A landscape with many valleys, sampled at points; each row gives a point and its height.
From any point a ball rolls to the lowest of the 2 points nearest to it. It stops when none of these is lower. Distance is the straight distance between rows; heights are no part of it.
noz: [ -9  23  11 -47  -1   6  52  17  16 -42  -7 -23 -14  -7  -8  -6   3   5
 -17  -1 -16]  height 23.8
fosu: [ 66  -8   6  25  -5 -21  -6   8 -43 -20  -7  -5   5  22 -33  -7  50  -8
  -4 -24  -3]  height 32.2
zagut: [  8  24   6 -22 -14   6  36  21 -24  -4  19  -5 -12 -28 -26  12 -29  22
 -28 -12  15]  height 52.9
luz: [-28  -5  14   9  27 -24 -28 -16  17   8   0  -2  38  31  48  17 -28  23
 -41   6  29]  height 30.9
viv: [-44   4  -5   5   5 -12  10   9   8  41 -32 -21  -3  22 -41  20 -34   3
 -16  -8  -5]  height 57.2
Begu: [ -8  25  17 -41  20 -14   4  29  12 -55  11 -23 -11  -4   1  -1  11   8
 -27  21  -9]  height 11.3
Bogo: [ 18 -12  -4 -33 -10  -5 -12  -2  15 -23 -13 -15   7 -13 -24  16   0 -12
  23  15 -18]  height 30.5
pas: [-37  17  25 -13  12   8 -22  30   0   2   4   5  -3  17  27   2 -21  12
   6 -44  -3]  height 37.7
tene: [ -1   9 -64 -26  18  10   8  -8  18  35 -37  -3  21  24  16 -45 -51   5
  22  11  -3]  height 21.2
som: [ 47 -48   3   8  21  17  17 -28  19  -1 -12  14   3  -1 -30 -20  -2 -21
  27  48 -11]  height 26.4
femit: [ 21  52 -14 -14  -8  26  22  11  22  -1  14  24  -6 -35  -2 -38   8  31
   8  55  -4]  height 31.1
napor: [-79  15  11  12  12 -14 -34  26  -5  33  -4   4 -32  24   1  25  36  -3
   7 -38  -5]  height 50.8
patar: [ 49 -12   9 -11   6  20  13  17  -5 -18 -14  32 -25   1  35 -67  12 -12
 -14  48 -44]  height 39.8
maz: [ 37 -21 -14 -13  34   5  20 -10  19 -16 -10  26 -18  15  21 -53 -19 -14
   9  36 -41]  height 43.2
Mes: [-35   7  11 -37   7  -5  13   1  43  19   1  19 -22   2  19  -9 -27  47
  22 -23  36]  height 55.9
Tobek: [ 20   3  -5   4  24 -11   4 -20  38  -7  -4   4  12  22  40 -30 -25  26
 -12  51  25]  height 11.0
tes: [ 39 -38  34 -26 -12  22   1   4 -27 -14  -9  -4 -10 -28 -12  -9  39   8
 -10  25   1]  height 39.4
badil: [ -8  36 -12 -44 -25  45  24  -1  12   3  25  14   5 -62   5 -17  -7  29
  -4  36   2]  height 38.6
Luto: [-20   5 -24  17 -15 -43   9  -1 -11   2  -2 -27 -49  -9 -31  32  19 -37
 -15  -5 -15]  height 48.7
timi: [  8 -25 -38  20   3  30  20  -7  -3  30 -30 -19  28  19   5  -8 -54  -9
  12 -12  30]  height 26.5
Fefi: [ 43  -1  24   9 -12   7   1   9 -60 -24   7   9  -4  -8 -26   5  85 -14
 -15 -28 -22]  height 34.4
vuk: [ -2  31  18  13 -35  -6  26   0 -26 -29  41 -11 -34 -27 -15  33  61 -17
 -15 -17  -3]  height 52.7
guk: [  9 -15 -27  44  -9 -40  -7 -26 -32  11 -20 -19 -11  18  -9   3   9 -58
 -45  10 -37]  height 45.8
Zaned: [-43   1 -12  53  42 -26  14 -30   2  22   1 -11  19  43   9  36  14  11
  -8 -40  42]  height 37.5
roz: [  0 -53 -14  19  21  22  29   8  12   3 -13 -20 -30   4  -2  -9 -34 -28
  11  -2   0]  height 7.4
sagap: [-10  23 -17  39  -3 -50   7 -11 -12  25 -10 -31 -26  20 -27   9   5 -38
 -30  12 -25]  height 47.0
vum: [ 38 -33 -24  12  19   6  -7 -23   1  -6 -26 -17  64  33   8 -15 -10 -25
  15   6  -5]  height 27.0
Zekul: [ -3  -4  19   7  14 -26 -34   7  -1 -27  -3 -23  21  20   9   6 -12   8
 -39  22  19]  height 27.6
Tad: [  5 -13  -9 -13  10  13  19  19 -13  -5  -5  -7 -26   0  10 -13 -36  -8
  12 -18   2]  height 22.2
Mos: [  6   1  39   6  -9  13 -19  28  -7  -4  22  16  21   9   8   5 -21  10
  11 -15  24]  height 41.9
numep: [ 46 -69 -17  20  19  -9  27 -33   7   4 -12 -10   7  -5 -30 -23 -15 -24
  -5  20  -6]  height 21.9
Kurib: [  6  31   9 -42  -5  10   7  24  11  -8  13  32 -15 -14  45 -32 -45  27
   2 -15   7]  height 16.1
Nop: [ 39  16   6 -33  10   7 -20  18  11 -30  27  13  15 -11  17 -44   8  25
  -7  29   2]  height 23.6
Busa: [ 34   9 -23 -13   0  -8  17 -19  25  15 -17  24  16  18  -2 -36 -53   9
  19   4  -9]  height 13.3
Vev: [  2 -14 -34  42 -26  26  17 -11  38  21 -32  26 -10  -4  17 -32 -29 -16
  16  67 -16]  height 29.2
Tid: [-18   7  -6 -41  -1  -6 -11   2 -14 -26  14  -4 -20 -26   5  34   9   2
  15 -40  -3]  height 64.3
pivo: [-15   0 -10  75  -5 -27   8 -48   2  37   8 -19   8  28  21  42  33 -40
 -10   7   5]  height 43.4
nezit: [-53  58 -26 -12 -15 -19 -33  24   3  29  -1 -21   4  -4 -24  22  20  12
   2 -26   1]  height 59.7
gupe: [ 10  32  50 -13 -12 -43   8  14   8 -11  22  13  22   3 -33  12   1  32
 -29   4   8]  height 52.6
Guti: [ -4 -43 -28  40  28  40  17  11 -18  22 -22 -20   9  30  -8  -9 -31 -34
  12 -21   7]  height 19.9
zemak: [ -8 -38 -21  13  19   8  -8 -24  14 -19 -33 -33  35  39  11  18   1 -43
  14  -8 -16]  height 22.6
tefuv: [-47  20   1 -52 -12  39   2  -1   3  -5  43   5   7 -63   7   6   7  35
 -17   1  18]  height 45.1
fod: [ 45  24  11 -38 -25 -10  13  -5  16  -9  -4  42   7  -4  24 -41 -27  16
  20  -3 -12]  height 1.2
maf: [ 10  -3  -4 -47   3  41  -3  -2  12 -11   3   0   9 -39  -8  -6   4  -7
  37  28 -37]  height 23.2
Fono: [-11  45  30  29 -18 -19 -28  14 -16   5  58  23  -6 -24  -5  27  41 -11
 -10 -25 -20]  height 68.9
Viga: [ 14  19 -19  12  -6  16   7   7  40   5  -2  17   0   2  22 -35 -21  17
  13  67   7]  height 21.5
zel: [-43  25 -30  14  -4  -7 -23  12  -9  45 -22 -26   2  15 -47  30  -1  -4
  -3  -5   6]  height 58.3
noru: [ 35 -44  44  10  -1 -11 -12 -24 -21  11 -21  21  21  18 -11   9 -24  -8
 -18  19  -5]  height 32.6
Bas: [-47  31 -26 -43  10   5 -13  13  -4  22  -8 -12   4 -16 -35  12   9  24
  28 -47  -1]  height 61.2
Famom: [ 28 -34 -12  24  -8  47  17  -4  25  24 -15  21   8  -3 -10 -40 -29 -25
  37  55 -22]  height 31.9
bedu: [-20  12 -39 -37   3   2 -22   8   9  -7  -2 -27  -6 -26  -1   9   9   9
  47 -35   7]  height 62.8
bilo: [  5 -19  39  29 -24 -25 -20 -13 -12   8 -16   0  20  12 -25  27   3 -15
 -15  16  -1]  height 30.8
Zila: [-59  -8  -8  66  18 -17   8 -47  15  51  -4 -11   1  29  12  44  24  -8
   5 -15  26]  height 40.7
niz: [ 23  20 -22  11  26 -33 -14   9 -21 -13  14  -9  -7   5 -35  29  12  -5
   5 -19  -1]  height 70.6
Zipez: [ -4  -2  37  -8  20  -7 -14  11  34 -42  17 -27   6  -1   0   0   7  18
 -18  27  15]  height 22.1
zap: [ 33 -18  34 -18  -9  15  -9  -6 -52 -32  17  -2  -3 -33 -34  14  76   3
 -22   1   0]  height 36.8
Dab: [ 18 -28  10  -3 -44 -20 -12 -17   6 -24 -30 -17  21   1 -12  25   3 -24
  22   3  -3]  height 33.1
Nopir: [  4   7 -44   9  43  15  10 -19  16  29 -19  -5  26  28  15 -14 -41  20
  31  -7  34]  height 27.9
Ralog: [-22  22  50 -23 -18 -25   2  -5   8 -11  -3  15  10   1 -20  31  -8   4
 -20 -14 -29]  height 54.2
Vel: [ 28  21  -7 -36  -6  29  18  34 -10 -43  30 -13  -2 -29  35 -39  11  12
 -13  25   6]  height 31.0
kitef: [-65 -25  13 -22  16   3  -8  10  30  26 -10   8 -19  16  16  -6  12  52
  29 -12  42]  height 54.1
vav: [ 29   2  45 -22  -6  34  39  -3  -1   6  12  28   2 -32 -22 -13  -9  21
   1  22 -15]  height 47.9
vagor: [ -7 -46 -42  38 -12 -12   1 -32 -14  10 -34 -34  24  14   7  16  -3 -53
   3 -24  -7]  height 17.3
Vob: [ 52 -32  18 -35 -24  50  24  -8 -29   4 -23  25  -2 -49  -6 -42  39   4
 -18  40 -23]  height 42.0
moda: [ 13   0 -15 -24 -16  61  11  10   6   1  -6  30  -9 -33  14 -32  -4 -16
  39  29 -41]  height 10.1
faval: [-31  -7  23  -9  21 -17 -35   9  17   1   3  13   5  25  60   7 -34  19
  -4 -24  23]  height 33.8
doza: [-24 -26  25  36  -3   9 -23   2   1   7   1   0   5   9  12  33 -10  -2
  27 -16  22]  height 44.9
bafas: [ 23  26  31 -21 -12   5  30   2 -11 -13  23  10  17 -20 -42   5   5  37
 -13 -10  11]  height 51.0
Dekug: [ 54   3  -7  -6  15 -14 -25   2   8 -18  16  17  24  15  33 -42 -16  30
 -13  37  25]  height 18.1
Puz: [-43  13   6 -20  -5 -19 -29 -11  20 -12  27  13 -28 -27   0  43  39   6
  17 -42  -8]  height 65.7
Gete: [  2  -4 -11  38  21 -34  17 -25   3  -7   1 -15  -2  23   3  25 -17  11
   0 -27  44]  height 33.7
kogop: [-38  28  24  -2 -13  12 -20  -6  -2 -11  50  22   5 -41 -13  39  46  -1
  -9 -27 -28]  height 67.4
begep: [ 51  12 -11 -14 -10  28  21  29 -25 -40   2  19 -24 -11  45 -52   2   2
 -12  37  -9]  height 36.2
golo: [-21 -14  -1  44   7 -17 -60 -19   3   6  16   4  20  27  29  27  14  -7
  19 -31  10]  height 47.1
zer: [-52  17   9  45  -4 -10 -56   6  -7  21  14  21 -18  36  29  18  14 -14
  10 -34  -5]  height 48.9
dapo: [ 42 -10  27 -19 -12  33  31  -9  -5  17  -9  48 -18 -41 -11 -40   3  14
 -10  55 -36]  height 44.6
Sav: [ 10 -19 -24   0  19  -6  -3  -6   0 -13  -1 -25 -10   5  16   3 -17  12
  10 -15  41]  height 29.6
nug: [ 24 -15  -9  72 -10 -32 -12 -34 -38  29  -6  -5  23  21  10  25  18 -47
 -30   8  -5]  height 45.0
fotif: [-21 -27 -47  44   1   5   1   7 -23  14 -21 -33 -19  20 -17  15  -9 -40
  12 -42   2]  height 9.2
Kigup: [-22  11  -2   9 -39 -17   2  12 -17 -17  19 -29 -49 -22  -2  38  29 -24
 -17 -12   2]  height 50.5
goso: [  2  48   1  32 -14 -35 -10  11  -9  -3  35  -3   0   0 -39  25  23   1
 -14 -11   1]  height 69.9
Kiz: [ 56 -11   1  20  15 -17   2  -5 -20 -18 -16  -4  29  41 -14 -16   1  -7
  -3 -13  10]  height 30.0
lobab: [-14  14  -4 -25   5  41  27  33 -13  -1  12  12 -25 -23  15  -5 -36  26
   4 -27  13]  height 28.5
nube: [-86 -14   3  -1  11 -20 -43  20   7  23   0   6 -15  31   7  -7  40  37
  21 -37  24]  height 52.5
bop: [-32  -5  12 -51 -33  25 -14  16  14  -8  31   2 -12 -54  42   5  -4  16
   0  -8  23]  height 49.3
giga: [-16  17  23  -5 -15 -27  17   6 -11  21 -23  -4  -5  18 -41  14 -21 -21
 -34 -22 -40]  height 55.7

Where does a ball stop that starts at each point below?
vav => fotif
patar => Tobek
noru => fotif
Tid => bafas
kitef => Begu
fosu => fotif
pas => Begu
